Each scene shows the same named points in several views. A view is turned or mirrored, shifted and resized as a whole, has a little noise and may leave points out.
In the rows, 128 means zero.

Scene 1
View 1
Maro: [130  78 138 165 150 164 102 106 130 164 149 142 109 149  94 127 143 153
 141 174 144 150 158  68 104 149]
Vef: [ 94 146 103 118 132 112 140 134 174  71  84  82 126  73  81 109 152  96
 146  89 127  60  73 152 168 165]
bopa: [213  66 150 181 125 170 105 106  88 128  99 224 179 174 125  67 152 165
 102 122 195 190 172 131  60 135]
Nera: [192  82 153 160 124 157 116 104 150 120 109 167 153 163 111  88 139 155
 111 113 174 139 152  92  82 142]
bik: [134 121 118 130 122 126 129 124 170  77  86 108 140  90  92  96 154 110
 128  93 149  83  94 142 148 153]
zum: [ 91 112 126 164 169 153 119 116 113 170 145 135 100 165  90 139 131 151
 162 171 121 137 153  75  98 167]
Ninik: [128  93 124 172 153 157 108 117  81 149 120 176 135 146 102 107 152 147
 141 157 151 166 154 127  97 154]
tufam: [167  93 146 171 142 160 121 110 113 140 114 183 147 186 113  97 132 161
 126 128 162 155 165  97  66 152]
Leref: [146  92 148 161 144 157 119 106 153 149 136 139 118 172  99 119 128 156
 134 144 146 129 155  61  89 154]
Fisad: [104 160 137 154 164 134 162 123 133 132 107 141 124 218 102 121  98 152
 159  99 119  97 142  84  63 184]
Gegap: [132  90 139 134 130 144 114 106 210 124 139  80 100 107  82 129 143 130
 133 140 139  86 118  55 145 149]
bavor: [158  64 148 177 147 174  96 101 115 172 149 171 123 167 103 116 142 165
 130 176 159 173 176  68  82 144]
View 2
bopa: [ 93 171 168 123 106 101 139 153  99  77 171 107 138 111  89 150 192 193
 126 161  98  82  87  69 133 201]
Leref: [ 76 147 156 151 142 126 129 115 140  66 107 129 131 104 135 115 142 123
 127 122 127 164 118 110 125 172]
Gegap: [ 82 151 126 131 149 156  95  82 118 103  70 126 159 155 160 108 126  82
 128  99 151 207 118 127 112 151]
bavor: [103 148 192 143 118 120 119 122 145  52 122 123 119  81 120 118 178 166
 125 121 124 150 110 107 130 166]
Maro: [100 146 170 136 125 128 109 107 141  60 105 124 122  86 137 109 161 136
 129 102 134 162 120 119 120 149]
Nera: [ 75 164 148 136 133 122 133 131 108  87 132 119 151 136 115 138 158 145
 126 149 116 134  98  87 130 196]
bik: [ 73 171  63  91 140 138 102  97  65 130 109 110 173 163 148 129 119  72
 135 107 131 129 112 106  91 153]
tufam: [ 76 157 154 142 128 107 143 137 125  64 143 121 130  94 115 128 156 151
 128 139 109 114 109  91 126 186]
zum: [ 87 140 145 140 134 119 122 107 151  48 106 129 110  56 149  98 135 108
 133  88 131 148 137 128 109 134]
Fisad: [ 33 146 100 160 165 104 169 129 142  55 124 137 123  77 144 107  88  76
 135 120 110 121 139 109 111 174]
Ninik: [103 158 143 113 111 110 115 122 115  65 138 112 120  69 125 120 167 144
 134 106 118 103 119 105 107 146]
View 3
bopa: [143 113 145 160 165 170  85 169 115  95 177  94 115 179  74 152 149  82
 138 246 146 141 124 141 124  90]
Vef: [162 136 117 204  61 111 166 111 204 101 123 133 140 127 115 195  95 157
  98  51  86 112 103 129  88 182]
bavor: [150 143 153 124 142 132 108 170  85 141 120  96 103 141 143 130 148  74
 138 198 162 122 119 139 156 129]
tufam: [150 133 161 159 141 144  95 157 111 127 134  87 106 143 102 159 122  74
 125 206 138 134 111 134 131 118]
zum: [164 153 159 134 112 119 112 128 115 166  78  93  83 107 163 138 115  88
 122 145 146 135 104 137 154 172]
bik: [154 132 121 196  82 120 156 136 180  93 143 127 145 141 104 191 110 139
 106  91  96 108 109 131  93 155]
Ninik: [159 129 139 142 133 153 101 129 135 127 126 103  92 145 124 133 138 107
 134 183 150 150 118 145 139 150]
Maro: [155 148 149 129 122 119 123 158 100 144 107 103 106 130 155 135 140  86
 131 159 152 117 116 138 153 151]
Fisad: [161 148 189 190 109 121  95 123 138 161  84  70  92  96 106 194  59  72
  92 150 106 140  82 122 118 149]
Gegap: [151 158 139 160  80  83 172 174 117 131 109 122 149 121 158 174 123 103
 113  84 118  75 110 124 128 158]
Nera: [145 132 152 170 133 132 117 180 111 110 151  99 133 153  96 174 127  79
 122 186 127 111 113 130 120 107]
View 4
bavor: [149 126 137 142 127 120 156 139 140 148 122 175 135 171 138  99 114  85
  79 132  99 142 178 128 150 199]
Vef: [ 89 118  83 100 158 144 111 162 103 177 138 109 185  76 144 146 101 132
 237  99  98 114  88 160 139 102]
Leref: [134 117 116 125 138 139 152 147 106 154 115 167 149 166 143  93  97  87
 120 122  86 137 157 121 130 169]
Nera: [132  99 143 138 134 124 135 155 123 150  98 144 156 161 119 115 139 115
 112 106  92 138 181 114 106 152]
Gegap: [123 122 104 123 148 131 145 148  89 145 120 147 178 135 168  93  59  79
 173 104  83 110 121 124 155 115]
tufam: [133 108 131 131 131 135 142 152 132 163 112 159 137 165 115 115 146 114
  98 125  97 154 179 127 110 191]
Ninik: [131 128 123 130 129 124 138 146 156 165 140 157 135 136 127 131 137 113
 109 134 112 147 158 156 152 201]
Fisad: [108 109  72  87 150 185 146 163  83 193 123 168 134 161 122 104 121 114
 152 138  83 165 135 135  87 199]
bopa: [140  98 168 154 121 108 129 152 166 152 101 141 138 163  97 135 186 134
  70 113 109 152 211 124 105 185]
bik: [101 110 108 116 149 132 114 161 113 164 122 112 180  98 134 142 118 132
 201  95  98 117 118 144 130 106]

In a view up to two points have been moved. Name them for each view, in the order of its rows, or write none.
view 1 => none
view 2 => none
view 3 => zum, Fisad
view 4 => Leref

Scene 2
View 1
livap: [103 128 140 101 142 141 140 112 115 100 108 112 124 127  95 157 152 153
 134 152 169 138 147 157 133 113]
Tipe: [106 117 118 109 126 127 122 100 111 138  97 121 123 153  77 160 138 139
 106 138 140 150 120 154 154 117]
vopu: [114 119 123 115 141 116 119 108 107 131  97 108 126 177  95 171 138 154
 111 126 142 162 127 156 150 140]
geg: [ 80 145 154  89 169 165 175 122 137  72 133 148 131  35  88 125 160 150
 116 179 168  98 183 122 133  50]
meba: [ 93 137 131 104 160 144 153 118 132 106 121 144 134  79  86 133 155 146
  98 153 141 118 159 122 149  77]
Nopi: [ 94 117 132 104 145 126 134  99 109 125 106 129 123 137  72 163 129 145
 100 150 143 147 137 146 153  99]
Biko: [ 92 135 126 111 176 129 152 119 131 116 124 154 140  87  83 137 143 150
  71 145 119 126 161 107 162  74]
Vanuk: [112 137 110 118 146 135 133 123 135 130 110 135 140 112  98 130 165 143
  92 126 125 129 137 124 159 109]
zuba: [103 146 123 104 136 164 150 127 144 102 116 134 135  66  99 115 182 139
 123 150 156 105 149 131 140  88]
visad: [ 70 102 155  80 124 142 145  72  94 113 106 135 103 117  32 175 106 131
 116 191 170 139 133 167 143  60]
lidi: [139 161  97 131 149 146 130 158 158 116 109 117 155 105 149 107 212 155
 117  97 130 118 145 119 146 148]
bar: [111 140 110 116 148 140 137 128 139 125 112 137 141  99 101 124 172 144
  96 128 128 123 141 122 156 106]
View 2
zuba: [171 113 151 171 126  96 111 171 125 128 126 105 106  99 107 140 130 129
 146 104 154 124  97  98 161  95]
Tipe: [162 138 163 122 116 136 142 133 102 145 151 160 100 157 149 136 139  91
 131 117 121 124 150  83  84 130]
Vanuk: [155 128 155 166 123 104 112 147  99 158 112 130 101 148 124 128 141 104
 123 119 146 123 150  75 131 111]
Biko: [126 132 190 180 141  80 106 161 107 117 130  98 101 151 102 135 156  99
 127 113 149 100 159  89 138  87]
lidi: [180 122 112 190 101  99 103 145 114 212  40 126 112 129 123 109 137 131
 122 123 140 152 140  81 170 117]
vopu: [162 146 156 121 105 139 151 124 120 163 120 162 108 166 157 125 146  94
 128 120  98 135 164  96  80 137]
visad: [151 132 202 104 139 131 154 157 125  63 225 135  98 126 133 164 135  92
 157  99 122 100 109 111  75 108]
geg: [147 115 185 181 142  75 112 189 152  79 143  67 113  87  85 147 143 132
 160  93 147 105  91 128 172  69]
livap: [169 135 158 131 111 126 149 146 149 132 127 132 115 123 138 133 139 116
 150 107 101 133 123 123 109 118]
bar: [158 125 153 172 123  99 109 152 103 157 109 123 102 139 119 128 140 110
 126 117 150 123 141  78 142 107]
meba: [146 124 176 172 134  89 113 166 122 115 134 101 105 126 106 138 145 112
 139 108 146 109 128  99 144  91]
View 3
lidi: [166 143 122 135 144 112 137 116 120 206 150 158 121 116 151 111 109 126
 149  84 124 122 128 119 106 133]
bar: [139 132 131 129 117 117 151 106 134 167 151 121 132 119 150 114 118 123
 138 109 129 136 113 132 113 133]
livap: [136 134 144 117 121 120 128 108 140 114 149 142 145 120 130 126 136 132
 124 111 113 131 136 138 122 116]
Biko: [134 134 127 138 105 122 173 113 146 149 168  88 134 121 140 114 122 117
 129 129 121 134  97 140 119 131]
geg: [147 130 124 110  76 137 174 127 143 136 200 100 124 104 100  99 131 121
 147 137 112 150 138 134 118  90]
meba: [136 131 130 123  99 125 162 113 141 144 169 104 132 115 130 111 125 122
 137 126 121 141 117 136 118 117]
Tipe: [116 127 151 125 127 112 126  90 141 118 121 130 153 128 160 133 131 131
 117 110 130 133 113 144 122 141]
Nopi: [120 130 145 125 115 117 141  99 147 111 141 114 150 126 145 129 134 128
 116 122 121 133 111 145 124 131]
View 4
livap: [134 136 146 106 106 157 119 132 133 139 115 103 117 129 136  99 126 142
 121 134 136 148 115 125 115 134]
zuba: [116  97 138 115  93 160 103 105 130 151 106 106 100 155 122 103 130 149
 125 127 137 155 114 141  93 107]
bar: [ 97 111 138 127 101 161 107 118 129 151 119 126 101 132 112 117 118 134
 115 133 131 145 125 135  92 118]
lidi: [ 84 104 129 123 134 167  84 129 157 166 120 132 101 151 108 105 112 119
  93 148 134 144  98 139  73 118]
Vanuk: [ 96 118 139 127 102 161 112 123 129 149 122 129 102 124 112 120 118 131
 115 132 131 143 128 133  93 121]
Biko: [100 107 140 140  70 165 107 111 101 142 117 119 108 124 110 125 106 151
 119 139 122 153 138 133 108 119]
Nopi: [122 139 149 119  90 156 132 127 117 134 122 115 113 109 126 117 123 141
 127 128 131 144 137 123 118 133]
Tipe: [116 150 149 114 109 153 139 136 133 138 127 125 108 103 124 117 129 126
 125 122 135 134 137 122 108 137]
meba: [113 106 140 127  78 162 108 109 112 144 111 108 107 137 118 114 118 154
 124 134 128 155 128 135 107 115]
vopu: [115 159 148 114 122 156 130 149 139 139 131 127 118 101 127 112 120 120
 112 135 134 133 126 117 110 147]
geg: [132  85 138 121  60 165  95  94 102 143  95  84 112 163 128 100 120 177
 130 136 129 171 116 140 115 106]
visad: [151 144 158 105  68 147 153 115 103 121 112  94 113 109 142 112 143 159
 153 107 136 148 147 122 135 129]

In a view up to two points have been moved. Name them for each view, in the order of its rows, or write none.
view 1 => vopu, Nopi
view 2 => zuba, livap
view 3 => none
view 4 => none
